A landscape with many valleys, sampled at points; each row gives a point and its height.
A ball rolls from a point to whichever of its 5 nearest points has the largest drop for the distance, and stops where none of them is lower. Distance is the straight distance between rows; heights are no part of it.
z974: 135 78 140 137 175 125 99 136 99 136 148 99 98 132 173 140 121 179 144 137 132 148 111 157 99 86 111 131 124 153 118 169 118 93 100 77 129 109 93 111 97 147 126 111 94 161 111 110 117 184 129 128 188  h=22.5
z235: 78 126 168 90 141 74 162 95 153 136 111 111 133 99 147 147 161 89 155 163 136 115 136 113 161 110 145 136 145 126 166 125 152 165 105 143 127 140 129 126 112 131 104 116 117 108 172 139 125 97 135 93 106  h=37.0
z876: 133 137 115 116 133 163 69 133 115 87 114 93 142 136 173 131 115 117 143 124 130 163 107 140 135 116 117 160 128 138 86 135 129 133 129 86 126 109 83 100 107 121 80 118 106 139 112 130 110 126 110 140 174  h=37.3
z264: 155 145 98 169 137 151 117 128 99 115 107 76 92 171 148 91 68 187 141 95 120 164 142 151 64 150 135 93 138 164 123 160 145 135 145 96 84 89 105 140 89 124 178 73 151 161 125 130 167 161 165 136 185  h=15.2
z894: 78 113 182 106 137 87 170 118 167 145 113 147 121 92 125 154 173 103 128 151 154 108 143 118 155 152 133 120 153 119 179 138 149 185 102 105 140 169 119 125 120 157 134 122 147 95 166 156 126 85 126 121 86  h=41.2
z671: 149 114 115 123 131 150 121 93 158 103 138 139 152 131 126 89 130 113 89 180 109 111 90 103 150 153 117 102 78 102 96 66 84 87 146 180 145 108 113 143 151 111 145 141 162 99 128 107 139 94 147 144 93  h=26.5
z401: 148 150 78 178 112 153 132 158 110 78 128 123 98 138 132 98 127 146 138 109 135 121 156 135 106 145 125 148 143 146 114 110 153 57 133 143 134 129 68 88 140 113 91 170 157 146 118 91 110 131 140 144 162  h=29.2
z742: 100 113 159 130 161 92 195 162 95 137 108 132 142 54 114 173 192 109 142 118 157 163 192 164 125 139 124 107 126 161 194 130 126 194 125 86 167 148 101 148 107 123 141 116 151 105 179 175 119 108 90 107 74  h=43.4
z88: 147 121 115 129 153 101 127 113 122 175 126 108 155 118 114 171 149 114 88 135 115 123 165 149 133 90 146 147 117 88 134 151 113 193 128 148 161 111 150 129 113 178 115 118 104 171 152 150 118 153 89 137 113  h=59.0
z125: 128 207 101 170 99 150 130 161 141 112 121 70 136 191 130 103 89 171 128 125 112 156 134 142 86 156 116 104 165 126 149 151 150 74 133 138 74 155 158 162 167 174 127 92 181 153 102 93 174 158 138 187 217  h=20.6
z306: 110 141 159 107 111 108 120 138 160 166 173 173 153 140 133 111 147 64 121 130 115 117 102 118 158 169 125 79 147 125 140 80 74 156 134 156 141 129 175 119 148 128 156 191 95 94 154 118 136 109 129 134 103  h=4.4
z474: 150 131 124 97 100 132 122 126 136 124 142 161 139 147 97 103 94 158 126 104 132 119 100 117 130 94 134 131 97 123 103 94 124 99 136 120 142 124 181 147 168 107 133 120 160 115 75 153 120 127 132 94 102  h=37.9
z52: 122 132 143 90 108 110 125 99 126 139 126 126 123 118 116 138 128 114 144 146 133 114 118 101 155 79 161 146 115 91 123 113 144 99 126 150 142 121 169 138 110 95 113 125 108 104 144 110 142 112 137 63 103  h=13.1
z17: 115 82 145 133 164 158 87 111 111 110 123 109 132 117 181 131 137 130 148 138 122 152 108 140 102 103 115 136 135 120 95 168 119 117 107 86 130 100 110 125 96 138 90 109 96 149 104 127 100 160 108 109 188  h=41.9
z512: 121 158 101 155 104 136 112 119 94 83 123 148 114 131 125 136 97 135 143 113 113 155 132 143 136 140 121 161 138 129 113 128 126 87 132 151 134 120 70 94 114 125 102 155 131 180 107 123 109 132 133 133 144  h=34.8
z468: 121 106 131 124 142 164 82 111 116 97 95 114 157 115 145 147 122 108 149 141 118 153 104 151 118 112 118 151 143 89 116 171 113 161 122 100 133 109 106 145 93 135 86 111 100 157 100 163 114 124 110 129 162  h=54.4
z353: 103 149 158 71 62 117 161 148 133 115 153 183 150 134 81 91 183 108 126 177 133 96 130 112 130 155 108 81 140 95 136 84 105 144 129 170 108 145 175 132 172 141 100 205 103 59 194 119 95 119 125 130 62  h=4.2
z896: 134 187 97 155 95 134 122 157 122 109 106 110 131 163 143 110 109 175 96 116 139 153 139 141 116 147 128 141 154 157 120 119 157 53 138 95 95 137 124 118 154 134 148 115 153 140 125 71 153 141 132 182 186  h=3.2
z87: 154 97 124 146 125 127 123 100 156 109 128 140 149 124 121 90 139 104 111 151 117 90 83 101 146 143 129 107 79 92 87 79 100 121 144 187 158 92 130 126 129 125 151 160 138 116 124 94 152 101 137 119 108  h=20.9
z101: 105 80 135 93 120 157 171 154 184 146 162 155 109 71 89 144 168 116 72 134 131 101 171 118 134 135 108 108 98 146 178 146 125 182 105 111 82 157 121 155 147 117 140 127 103 95 168 133 117 139 141 106 43  h=27.7
z715: 132 113 142 148 112 109 117 124 170 152 147 153 128 123 122 121 129 74 129 121 134 74 96 105 149 152 112 105 111 126 127 87 85 174 145 173 157 116 144 112 152 125 160 180 112 102 131 118 145 108 129 104 112  h=8.8
z23: 96 138 166 132 174 90 170 123 91 146 141 120 133 43 113 179 185 91 144 104 129 148 197 151 118 75 96 111 141 163 183 120 125 209 129 110 111 125 127 157 115 125 123 104 114 125 153 126 104 113 97 133 94  h=49.7
z801: 114 115 150 73 101 153 152 158 143 155 157 167 150 82 122 125 164 52 93 99 117 109 144 104 150 168 117 89 124 146 165 117 101 182 137 111 108 144 155 143 139 107 127 149 78 78 172 142 141 117 137 103 40  h=24.6
z202: 141 122 111 142 129 143 117 152 131 106 158 162 110 166 98 104 112 150 155 83 127 122 101 146 121 141 143 158 135 130 132 101 142 70 119 139 147 137 120 138 145 109 114 157 168 149 85 166 117 130 167 114 160  h=46.0
z543: 119 122 145 146 103 104 133 121 168 140 126 155 93 106 105 166 138 110 167 129 147 84 119 88 156 133 108 102 120 100 146 106 118 187 132 171 127 133 147 113 141 114 148 129 105 97 151 131 149 100 122 81 120  h=14.9
z849: 117 80 149 132 165 167 88 109 113 96 98 132 164 100 142 155 137 118 138 123 122 151 115 143 116 110 125 139 146 92 112 177 118 137 117 96 133 106 130 145 89 149 98 109 97 143 94 153 111 137 108 128 163  h=55.0
z933: 131 94 141 132 155 140 101 125 124 156 97 122 150 106 112 177 153 114 117 133 109 126 134 150 134 105 151 150 144 88 120 162 128 169 132 120 153 126 156 167 87 170 122 112 95 170 136 153 119 134 83 146 130  h=62.5
z946: 80 110 159 98 107 95 157 132 174 151 130 169 100 85 123 160 174 125 89 148 154 109 169 112 149 143 116 112 142 128 184 139 133 187 96 112 133 180 114 133 132 139 160 106 137 119 173 157 114 106 113 133 47  h=35.8
z290: 133 146 102 130 100 138 91 107 98 79 113 102 134 124 168 134 97 111 143 127 117 153 113 135 138 133 122 160 140 131 99 130 124 120 131 125 122 117 62 89 102 123 88 123 104 150 113 133 107 116 127 150 149  h=34.4
z69: 116 133 140 138 184 84 152 109 121 166 132 111 130 70 112 193 173 85 115 102 119 109 200 144 117 71 131 126 147 145 157 123 123 198 145 123 118 123 155 149 125 149 120 100 102 154 157 111 108 134 75 156 121  h=46.6
z580: 129 164 79 155 104 134 99 128 98 82 115 111 119 132 150 130 97 132 143 121 128 142 118 142 134 134 115 157 139 143 101 126 142 102 130 129 140 115 63 87 122 124 82 151 116 169 100 108 104 124 118 150 155  h=28.4
z107: 93 104 138 115 166 112 187 170 96 134 122 144 112 61 100 175 185 98 130 124 168 176 183 163 119 145 136 116 99 173 179 135 132 195 126 89 180 165 96 157 76 115 149 111 132 111 172 172 101 101 74 130 39  h=42.6
z656: 158 134 108 172 149 154 142 153 139 103 118 131 105 169 130 91 117 151 168 97 131 104 105 139 102 150 131 143 142 144 132 114 150 68 120 136 136 132 94 127 132 98 111 157 173 152 95 143 103 129 159 130 167  h=39.9
z7: 147 157 80 162 124 145 136 166 126 88 112 110 115 164 133 84 124 172 123 123 150 118 171 134 90 135 117 132 143 142 116 116 171 49 149 136 97 140 96 100 135 115 98 152 165 133 121 82 134 154 128 165 175  h=27.4
z210: 112 126 149 108 107 135 137 144 164 166 163 171 145 114 127 127 158 58 110 90 119 106 143 93 156 171 128 91 124 143 150 106 84 182 137 142 119 121 163 122 165 116 164 162 76 88 154 132 140 116 134 100 78  h=16.0
z664: 107 116 148 136 118 116 134 134 171 162 163 173 111 112 125 142 140 80 137 109 133 100 134 99 144 156 115 89 118 126 134 113 89 193 153 148 131 118 147 117 155 116 173 161 77 88 127 134 150 117 128 106 90  h=14.8
z665: 163 159 82 145 171 177 151 162 123 109 103 100 115 210 155 69 109 131 148 99 145 89 125 97 93 164 149 120 129 150 98 121 176 82 135 142 105 140 116 120 148 79 120 123 197 112 122 130 137 117 168 184 144  h=50.6
z657: 159 133 126 172 143 151 119 131 91 125 103 68 77 181 132 116 83 210 128 116 115 164 123 159 64 124 122 111 137 171 122 173 141 122 135 99 86 100 94 138 95 121 156 80 141 153 115 136 152 153 152 143 163  h=12.9
z940: 109 141 153 89 114 103 149 87 162 148 122 120 113 106 135 159 148 101 160 149 128 100 126 103 166 94 141 119 128 96 150 117 147 142 112 137 122 132 138 129 115 115 108 114 108 93 161 112 133 90 134 80 109  h=26.1
z575: 111 122 148 126 109 107 128 129 163 175 169 170 128 109 127 119 147 50 122 110 125 104 119 95 151 172 119 88 132 133 139 97 81 186 147 150 133 134 164 123 154 123 167 175 92 97 144 128 149 118 139 108 95  h=11.1
z515: 105 151 164 72 96 102 124 135 166 144 189 159 140 146 124 107 174 89 118 152 114 113 86 115 157 145 120 82 152 110 140 51 86 143 118 163 123 140 172 124 183 141 109 194 108 79 158 105 95 116 132 144 97  h=12.8
z381: 169 120 143 162 151 137 112 125 65 128 104 71 93 156 134 128 87 207 103 159 138 158 97 147 100 93 121 117 167 155 124 171 167 109 103 110 93 131 84 128 67 163 148 115 142 171 112 130 127 163 131 135 169  h=10.1
z875: 86 100 147 99 109 112 173 145 174 152 140 158 82 69 111 161 180 119 57 140 155 128 175 115 155 136 106 126 132 145 195 137 136 179 81 91 133 168 124 128 122 134 149 114 137 130 187 133 81 118 116 142 18  h=36.7
z320: 129 112 152 154 113 110 139 134 174 147 147 163 110 107 110 134 139 79 138 116 133 70 108 100 147 154 107 102 100 106 140 107 99 212 154 174 139 121 149 106 143 116 170 152 101 91 140 114 146 106 125 92 117  h=13.5
z324: 138 142 103 135 143 149 76 160 112 119 119 88 121 144 189 116 99 149 123 128 128 166 109 148 114 127 129 157 122 163 96 133 133 97 130 67 118 105 86 110 116 105 107 92 104 134 115 113 137 147 122 137 166  h=26.7
z75: 144 177 94 141 94 145 113 146 112 81 103 105 126 131 155 127 103 148 105 120 142 136 146 133 122 143 109 159 143 153 104 120 153 65 147 108 107 123 83 86 130 121 105 132 129 151 133 77 112 135 135 170 159  h=17.5
z775: 143 125 124 111 121 152 130 126 146 116 151 160 133 156 101 100 85 162 133 92 126 133 79 126 131 125 136 147 126 132 115 99 139 79 113 118 144 141 157 138 170 115 113 134 186 134 67 169 114 137 138 114 128  h=42.0
z114: 123 94 152 136 162 138 111 127 127 163 89 129 135 79 85 202 158 121 108 132 104 113 135 158 128 87 158 142 146 102 123 169 125 164 129 107 144 128 152 177 82 166 133 110 106 175 137 134 134 121 86 146 141  h=51.7
z60: 93 114 170 107 129 101 159 144 156 149 121 162 125 92 118 153 188 119 98 142 171 144 154 143 145 150 140 140 146 148 196 138 136 190 102 76 157 176 126 130 117 136 156 118 161 110 180 172 104 95 97 130 32  h=41.8
z213: 117 134 137 91 115 109 144 95 138 167 152 133 134 111 119 148 128 124 143 136 122 124 123 112 158 78 173 155 107 107 133 111 130 89 98 157 136 139 146 140 112 108 124 126 116 117 139 111 138 118 144 84 108  h=24.1
z953: 167 119 140 168 154 141 116 111 80 109 104 69 75 169 119 115 71 214 116 146 140 161 122 148 76 105 119 96 183 165 122 174 176 111 121 101 75 121 81 137 67 145 138 94 151 162 98 136 138 152 131 143 166  h=4.5
z938: 100 138 156 127 114 99 138 105 170 136 119 138 91 108 119 183 134 108 174 161 135 95 118 86 157 111 123 112 121 99 153 121 149 182 115 164 115 135 131 122 122 115 128 109 115 97 159 130 136 89 126 84 124  h=18.7
z782: 86 111 163 130 162 85 195 120 95 135 118 128 156 64 122 162 198 93 150 108 143 152 185 164 125 130 109 113 129 154 188 139 120 207 129 99 150 135 110 134 123 133 133 123 132 109 171 154 123 108 91 111 92  h=45.8
z342: 168 113 133 154 164 116 103 126 62 129 98 73 108 147 136 153 92 182 97 163 141 152 113 144 109 87 112 142 187 166 133 180 164 97 102 117 119 141 90 126 39 167 157 129 141 169 107 125 115 165 125 135 171  h=11.9
z447: 143 134 125 107 94 131 132 117 134 126 130 157 142 125 92 108 110 147 126 121 140 113 108 110 140 77 135 131 95 103 95 105 137 94 133 139 154 120 197 147 141 96 140 113 138 111 94 126 151 127 112 90 101  h=31.6
z265: 100 99 142 108 139 98 179 145 131 138 123 149 103 61 106 155 174 95 99 124 184 165 166 156 125 153 129 135 129 165 187 145 121 189 111 65 187 175 128 144 92 115 154 104 149 96 177 157 103 107 80 137 29  h=41.3
z488: 104 93 143 100 120 147 150 156 180 152 174 168 109 79 108 142 162 99 98 110 131 100 169 99 143 148 116 93 97 145 181 139 123 197 138 128 85 153 136 142 149 112 157 124 76 74 164 143 129 131 139 103 60  h=18.6
z930: 139 137 98 125 120 137 96 103 93 98 111 120 160 129 126 144 100 117 138 133 110 136 117 138 134 144 127 158 129 96 128 137 115 156 122 146 141 112 78 112 111 162 101 136 118 171 106 167 105 130 112 126 128  h=45.9
z444: 127 138 148 124 131 98 124 133 177 153 186 154 132 143 129 91 148 65 105 137 107 92 85 110 169 158 123 95 138 113 123 68 76 145 126 173 156 131 174 117 149 132 157 178 106 97 142 109 123 100 145 131 103  h=10.6
z286: 145 119 114 145 129 146 84 109 113 92 103 108 158 122 144 145 116 116 128 130 120 162 100 149 138 136 114 157 138 100 118 146 117 156 125 111 130 123 88 111 100 149 86 119 108 166 95 159 110 131 107 131 147  h=46.5
z587: 144 122 140 147 111 101 137 132 168 146 120 153 114 106 112 124 134 91 144 135 137 84 96 98 154 122 106 107 85 115 128 97 105 181 144 175 151 114 147 113 137 114 156 155 125 96 136 109 160 102 135 91 127  h=13.7
z510: 152 142 85 142 152 170 151 152 132 120 108 85 131 201 159 62 103 159 136 116 146 122 168 113 92 174 160 120 126 148 83 149 183 78 166 149 91 155 135 118 166 94 117 125 188 96 113 104 166 144 151 184 149  h=42.1
z706: 143 166 107 132 117 139 80 151 105 100 108 86 115 136 175 110 97 141 117 127 124 164 111 145 122 138 127 166 129 166 97 125 127 79 141 68 129 101 94 98 99 110 113 88 106 141 114 89 120 144 120 140 162  h=21.8
z67: 127 200 107 156 105 136 112 149 119 116 111 98 136 179 144 100 80 156 112 112 119 179 124 151 93 167 125 123 167 143 133 141 138 55 129 88 87 133 156 157 152 156 166 97 173 175 131 80 172 133 160 179 192  h=13.6
z275: 143 178 96 163 108 174 142 167 130 114 128 80 147 195 135 84 86 178 176 129 119 140 157 132 82 164 145 109 131 130 141 167 161 98 149 176 84 164 172 146 190 147 117 106 177 88 84 106 177 155 140 186 202  h=29.1
z292: 147 125 105 127 116 131 121 91 92 136 143 126 156 147 115 147 123 133 125 137 97 154 138 153 148 140 159 159 108 88 122 154 116 129 129 164 147 125 98 118 133 154 124 136 99 172 119 173 127 129 138 125 114  h=52.4
z542: 136 112 129 131 152 145 80 148 112 118 113 88 129 147 185 115 120 147 121 134 135 175 106 156 108 111 123 153 110 161 101 145 126 110 128 65 118 109 99 110 108 119 104 85 92 147 114 130 111 157 116 135 173  h=32.0
z874: 101 104 151 121 107 123 138 135 186 158 155 172 108 94 108 155 169 113 109 121 139 105 145 95 137 169 112 91 126 119 169 135 113 200 145 143 102 159 146 132 169 109 150 130 82 85 158 154 134 119 126 105 75  h=3.6
z980: 89 133 172 113 111 89 144 104 168 152 119 145 92 99 109 175 158 117 155 158 152 96 128 101 163 141 118 105 140 102 168 127 139 195 100 141 111 164 132 119 138 127 134 108 121 94 174 139 142 89 140 103 110  h=27.3
z375: 136 139 100 156 109 136 129 122 112 104 149 157 112 140 101 120 102 152 163 94 107 135 123 146 125 145 157 155 145 139 131 120 139 76 127 156 141 130 80 110 127 122 110 178 137 158 98 145 115 117 159 110 167  h=40.9
z570: 144 169 81 153 132 176 133 152 123 125 117 86 140 198 152 73 74 159 153 130 131 132 169 109 94 180 163 111 125 138 100 159 151 99 164 189 90 159 169 141 191 131 145 102 188 79 87 104 189 140 148 199 179  h=32.3
z610: 150 169 92 163 112 153 133 161 140 105 120 82 129 193 130 82 87 183 140 131 134 144 171 136 97 168 139 113 130 126 131 156 165 75 154 164 60 168 144 137 188 156 112 110 180 101 102 88 182 151 132 192 196  h=24.0
z73: 96 118 148 108 165 71 172 86 140 148 127 94 155 111 150 143 174 82 152 144 112 127 171 135 157 106 153 139 121 129 149 132 129 168 122 123 132 126 132 131 116 141 99 114 126 117 171 115 133 126 131 107 105  h=46.7
z605: 163 102 116 114 103 135 130 115 136 107 123 154 157 120 117 83 111 151 96 156 120 97 101 98 143 100 106 121 74 105 81 87 111 101 158 146 138 109 150 136 147 108 138 129 159 109 115 110 142 123 120 106 101  h=29.0
z883: 130 145 99 155 107 131 106 99 93 89 120 130 135 141 134 144 100 129 129 135 107 155 133 149 123 148 129 147 143 124 113 134 117 111 113 155 131 116 73 95 119 124 100 140 120 156 112 151 106 111 140 127 139  h=37.2
z868: 134 131 137 95 110 127 126 101 129 132 120 139 119 113 107 130 107 121 133 136 131 100 112 103 149 75 132 148 100 84 109 102 147 97 126 155 147 123 170 144 118 94 123 125 116 109 113 102 142 123 130 63 105  h=22.3
z437: 140 163 103 150 111 131 104 156 109 144 98 81 120 170 166 111 86 163 125 105 124 170 118 159 96 166 132 134 136 168 120 139 122 79 137 61 102 110 120 137 121 124 174 83 146 165 126 97 165 136 143 168 179  h=14.3
z350: 147 130 129 115 122 137 125 133 147 115 142 172 140 169 114 92 99 159 129 112 134 125 83 121 125 113 117 129 100 130 92 94 119 92 129 122 134 123 155 135 184 115 114 116 191 122 64 174 118 128 128 122 134  h=38.0
z409: 143 133 130 158 168 124 129 95 64 129 100 65 142 135 139 114 91 164 101 156 152 184 111 134 116 107 116 146 215 176 117 193 175 92 133 102 99 122 79 158 25 166 153 114 162 166 84 103 115 169 104 134 178  h=15.6
z934: 112 83 159 122 168 164 107 109 103 108 92 141 151 80 136 169 154 127 143 127 114 141 126 142 116 113 134 137 153 81 121 186 122 128 115 103 157 114 136 166 73 155 117 119 101 152 100 144 128 128 112 121 166  h=52.6
z726: 121 139 136 132 114 148 121 127 99 126 156 162 112 147 85 111 110 146 156 102 119 159 105 138 133 124 159 151 133 127 124 118 130 71 118 149 161 128 130 140 153 107 125 153 127 147 96 166 119 131 149 107 130  h=40.7
z586: 141 170 101 143 96 129 92 163 108 111 97 95 120 158 165 107 84 150 95 120 141 169 131 132 117 140 122 160 138 167 116 131 143 67 143 74 107 122 104 114 134 135 137 85 127 149 130 67 140 135 130 159 171  h=13.4
z58: 154 144 88 128 120 151 84 158 91 133 113 74 124 164 168 111 93 148 112 121 122 164 111 136 112 142 134 152 123 169 94 134 146 86 138 54 118 112 108 114 106 125 141 81 117 145 128 104 145 142 134 145 170  h=20.2
z50: 147 130 129 118 107 113 138 118 136 113 115 154 123 109 103 119 115 112 138 148 143 80 109 103 151 79 101 123 83 85 111 101 136 140 136 168 143 105 170 131 120 99 121 126 135 100 129 97 144 108 120 83 116  h=16.1
z740: 126 133 118 105 107 133 120 119 113 142 161 159 127 125 89 125 107 149 139 118 127 152 116 133 144 96 165 150 122 109 122 117 129 73 109 149 149 131 159 141 150 104 139 141 126 132 111 147 140 132 139 77 117  h=33.9
z611: 137 116 110 125 131 125 102 105 109 123 114 116 169 131 112 164 118 135 114 148 110 139 135 152 134 122 146 156 128 80 120 156 110 170 134 149 144 120 104 127 112 160 104 125 105 172 108 182 127 126 96 144 129  h=55.1
z146: 124 142 100 137 105 128 118 113 95 120 153 141 112 139 102 125 107 135 155 109 124 160 118 155 126 143 160 151 122 126 124 136 130 79 115 166 154 134 92 122 134 122 133 170 121 155 100 155 121 127 148 105 141  h=44.5
z505: 161 107 114 156 140 146 100 144 99 141 121 66 93 153 159 106 102 190 122 120 130 169 119 168 72 120 125 135 101 168 113 154 125 106 126 70 113 101 92 121 115 121 154 94 107 139 134 130 147 165 135 131 194  h=2.7
z562: 146 117 127 133 162 112 119 123 129 168 113 110 148 94 94 173 155 105 88 124 118 112 160 158 134 82 152 151 134 102 134 150 115 182 136 132 145 112 166 152 110 172 119 104 87 171 132 138 124 146 99 158 126  h=53.7
z130: 135 125 141 128 103 114 130 111 158 133 110 145 104 93 108 152 116 112 151 148 139 76 108 104 146 96 123 118 100 97 136 98 142 180 139 172 141 116 160 122 117 99 127 132 124 75 137 102 147 103 127 77 120  h=5.2
z870: 148 111 122 105 113 132 126 109 141 90 135 156 155 137 108 84 105 151 108 127 126 126 100 104 135 113 109 122 75 117 86 82 108 101 140 138 134 112 153 126 160 113 117 126 177 113 80 133 120 132 133 115 94  h=32.2
z112: 87 113 165 117 109 108 153 118 183 136 148 171 99 93 96 173 166 128 99 156 159 97 157 102 154 146 117 106 138 129 173 147 143 188 113 129 106 180 122 117 145 132 154 113 113 94 166 160 125 99 116 102 68  h=25.3
z954: 103 113 139 121 166 63 170 93 129 168 138 100 162 97 129 142 164 89 133 128 120 119 190 131 124 97 138 140 123 128 150 140 118 177 137 126 135 115 144 123 139 146 109 111 102 142 154 119 110 151 113 124 109  h=57.5
z983: 163 100 124 124 109 133 142 111 141 108 115 144 150 119 119 94 117 123 120 148 119 88 103 98 136 107 104 117 73 90 96 75 116 128 139 164 155 101 147 126 146 111 139 144 146 97 114 93 142 115 125 100 98  h=24.3
z183: 92 126 157 81 140 81 161 80 140 159 136 103 147 103 149 151 153 86 163 152 126 116 151 112 163 99 153 149 125 116 159 127 146 139 103 139 134 133 134 122 108 110 110 110 115 106 160 110 133 102 144 97 106  h=35.3
z222: 108 83 160 138 159 145 116 107 110 150 77 150 144 67 107 202 170 124 139 134 115 115 127 135 135 100 142 145 148 86 127 189 129 135 129 103 150 121 145 177 68 165 141 110 106 168 139 128 142 129 115 134 148  h=53.4
z212: 158 141 120 160 129 149 104 140 94 135 104 74 109 172 149 112 85 185 137 111 129 169 122 156 71 131 137 117 123 162 104 164 141 103 137 89 99 94 103 130 106 122 173 76 114 157 120 120 164 153 161 143 164  h=12.6
z988: 112 144 156 58 60 115 177 152 129 119 132 185 168 105 79 112 177 86 123 164 136 94 133 108 149 182 96 87 126 124 153 94 113 156 131 157 111 142 179 135 146 142 123 210 102 80 218 123 129 116 139 139 45  h=32.7
z64: 137 172 93 140 97 141 96 141 95 90 107 100 130 142 166 123 102 124 117 129 133 149 125 129 133 137 122 171 135 148 92 126 148 89 133 93 120 118 83 88 111 111 92 116 116 145 106 89 117 125 107 155 170  h=25.2
z228: 104 77 154 135 177 117 104 119 92 111 142 119 112 105 173 152 135 165 158 133 120 148 131 151 95 76 109 139 143 133 116 176 109 102 101 68 134 109 127 116 97 152 117 131 103 160 90 137 105 191 108 119 180  h=30.2
z913: 145 137 122 124 141 144 121 144 149 109 138 157 131 184 109 94 102 146 148 82 123 116 80 135 123 128 140 131 112 145 120 90 128 76 121 125 150 140 150 128 164 111 108 130 189 134 86 173 114 126 150 128 138  h=42.7
z686: 148 165 100 122 136 167 132 166 138 102 124 131 114 204 139 99 96 121 145 107 123 81 80 101 116 155 110 117 97 167 91 97 137 100 109 141 116 140 120 108 157 112 112 109 214 136 106 152 111 116 177 177 150  h=8.5
z109: 87 68 158 119 164 127 123 93 71 111 123 140 128 86 168 161 131 148 174 121 112 156 132 127 98 87 89 141 154 106 121 190 111 112 114 106 131 125 149 124 88 163 122 134 95 156 104 126 105 172 119 115 180  h=37.4
z785: 138 197 89 166 103 138 136 158 121 121 120 100 141 171 133 98 101 192 111 137 124 154 158 140 98 146 124 130 156 135 130 138 163 53 160 124 86 138 131 142 166 151 131 105 160 130 124 77 161 145 129 181 195  h=13.2
z57: 138 112 113 118 119 151 116 90 140 97 143 159 149 142 130 81 111 161 96 156 131 119 95 98 139 133 119 111 76 111 76 81 86 88 150 156 124 116 118 133 188 113 120 124 176 111 96 134 120 122 141 146 109  h=32.1
z959: 84 112 168 125 166 72 184 115 123 143 112 129 152 77 135 154 196 82 153 124 154 140 169 147 134 155 120 125 152 161 185 139 128 203 115 96 154 133 113 136 119 126 132 118 147 107 184 152 125 104 99 114 84  h=47.7
z364: 87 71 156 123 171 149 129 100 75 118 113 145 142 71 153 167 152 147 169 133 107 139 129 132 124 96 110 137 153 90 113 206 114 117 118 91 143 114 125 162 84 156 127 125 96 164 110 136 104 162 115 107 160  h=41.6
z174: 153 149 74 169 151 170 143 172 135 113 111 99 124 184 133 70 109 173 125 127 152 119 169 129 100 159 149 117 138 138 102 138 189 79 150 147 88 148 121 119 161 105 111 140 164 110 124 102 153 152 134 173 171  h=36.3
z519: 134 136 99 120 115 129 121 118 143 104 151 165 126 182 131 90 83 157 123 112 129 123 74 106 128 134 114 117 82 137 96 80 110 96 134 128 120 126 134 128 205 132 123 120 204 129 68 164 113 143 138 153 120  h=38.7
z660: 109 124 145 138 170 110 118 123 121 184 109 130 122 65 105 204 166 105 121 109 113 103 183 142 148 81 152 134 144 132 140 148 122 186 135 113 129 113 164 162 95 153 133 106 93 163 155 115 107 128 82 163 131  h=12.0
z313: 131 126 127 92 113 132 129 104 137 140 153 156 126 122 103 128 109 134 135 119 125 142 121 122 144 79 162 159 119 103 109 114 139 70 123 145 149 118 172 138 125 97 125 130 117 111 119 131 137 116 134 78 100  h=26.3
z157: 108 133 154 85 96 135 153 140 137 147 173 169 170 117 127 108 163 59 99 115 115 103 141 90 148 171 114 86 164 132 150 93 101 169 142 131 118 136 178 122 156 126 146 186 95 85 177 121 127 116 144 123 66  h=16.4
z294: 150 149 103 133 143 160 123 161 150 109 128 140 116 195 129 83 99 136 145 99 125 103 73 128 118 152 119 127 108 158 114 97 137 99 110 117 135 129 129 122 165 105 103 121 209 139 95 156 102 122 163 146 145  h=38.5
z376: 121 116 126 107 105 108 135 94 112 160 160 126 138 132 111 150 121 144 126 135 110 143 140 130 148 104 174 157 120 102 126 135 129 73 110 164 143 125 135 137 135 114 136 141 94 140 126 141 132 138 144 92 107  h=33.8
z527: 122 122 104 98 134 99 127 96 121 177 153 114 156 134 119 153 131 127 112 134 104 137 165 142 149 100 175 162 90 100 128 145 114 130 128 159 149 120 127 127 111 156 134 131 87 147 152 145 121 143 129 110 100  h=44.2
z529: 166 145 88 136 159 175 142 168 141 109 99 98 108 205 150 73 92 131 142 105 139 77 111 117 108 161 129 126 115 154 103 120 166 105 128 130 108 138 113 125 152 90 121 139 207 133 125 139 133 128 171 159 135  h=46.4
z568: 133 144 90 171 124 136 128 132 105 80 124 139 107 153 119 116 118 149 151 104 123 130 135 140 108 155 127 166 137 136 113 108 139 68 128 145 141 112 77 102 134 108 101 174 157 161 99 129 102 134 149 125 173  h=35.7
z181: 150 110 137 139 142 111 119 122 160 132 133 146 128 127 121 91 134 90 122 142 99 87 88 94 155 134 117 102 93 97 110 79 106 134 136 182 156 100 133 127 131 128 166 176 135 112 130 88 138 85 153 118 111  h=15.9
z629: 147 147 140 120 127 106 116 135 174 149 184 145 123 148 128 98 158 89 101 156 110 102 60 119 158 138 131 100 135 114 132 60 80 115 135 189 169 126 148 120 150 129 135 193 110 100 156 103 112 96 145 151 117  h=15.8
z91: 136 106 126 116 159 151 79 130 125 94 113 97 131 130 172 127 131 133 154 138 134 158 102 143 111 106 122 148 130 127 102 149 120 120 120 79 132 93 93 115 108 116 74 110 100 148 91 140 109 146 111 127 177  h=41.5
z649: 135 111 119 106 162 83 147 101 124 187 142 96 150 111 130 162 156 109 109 139 95 131 188 144 131 92 145 150 108 104 146 138 119 173 132 142 141 122 148 118 122 164 119 111 100 161 155 127 132 146 108 135 107  h=55.8
z976: 150 94 136 156 143 107 110 140 69 131 116 93 88 139 156 146 104 194 111 158 128 133 107 151 103 65 113 133 164 158 122 186 146 98 99 101 121 139 96 95 66 170 149 127 113 181 100 120 95 176 111 141 180  h=14.5
z675: 117 153 156 84 93 111 133 136 163 153 180 174 154 136 121 101 164 82 107 126 121 120 110 100 153 163 113 78 156 117 130 76 93 148 123 155 132 132 182 126 169 137 127 200 93 86 160 119 109 117 144 134 76  h=3.8
z936: 120 110 148 135 104 124 135 142 171 163 157 165 114 105 117 149 142 88 120 116 135 104 130 99 142 164 119 94 120 125 149 118 92 198 145 145 111 134 152 118 155 109 164 138 85 84 148 144 149 120 131 99 85  h=12.7

For each start below, name the point where the ball stops.
z375: z896
z468: z896
z23: z874
z934: z505
z782: z874
z611: z896
z876: z896
z222: z505
z107: z874
z775: z130
z849: z505
z913: z130
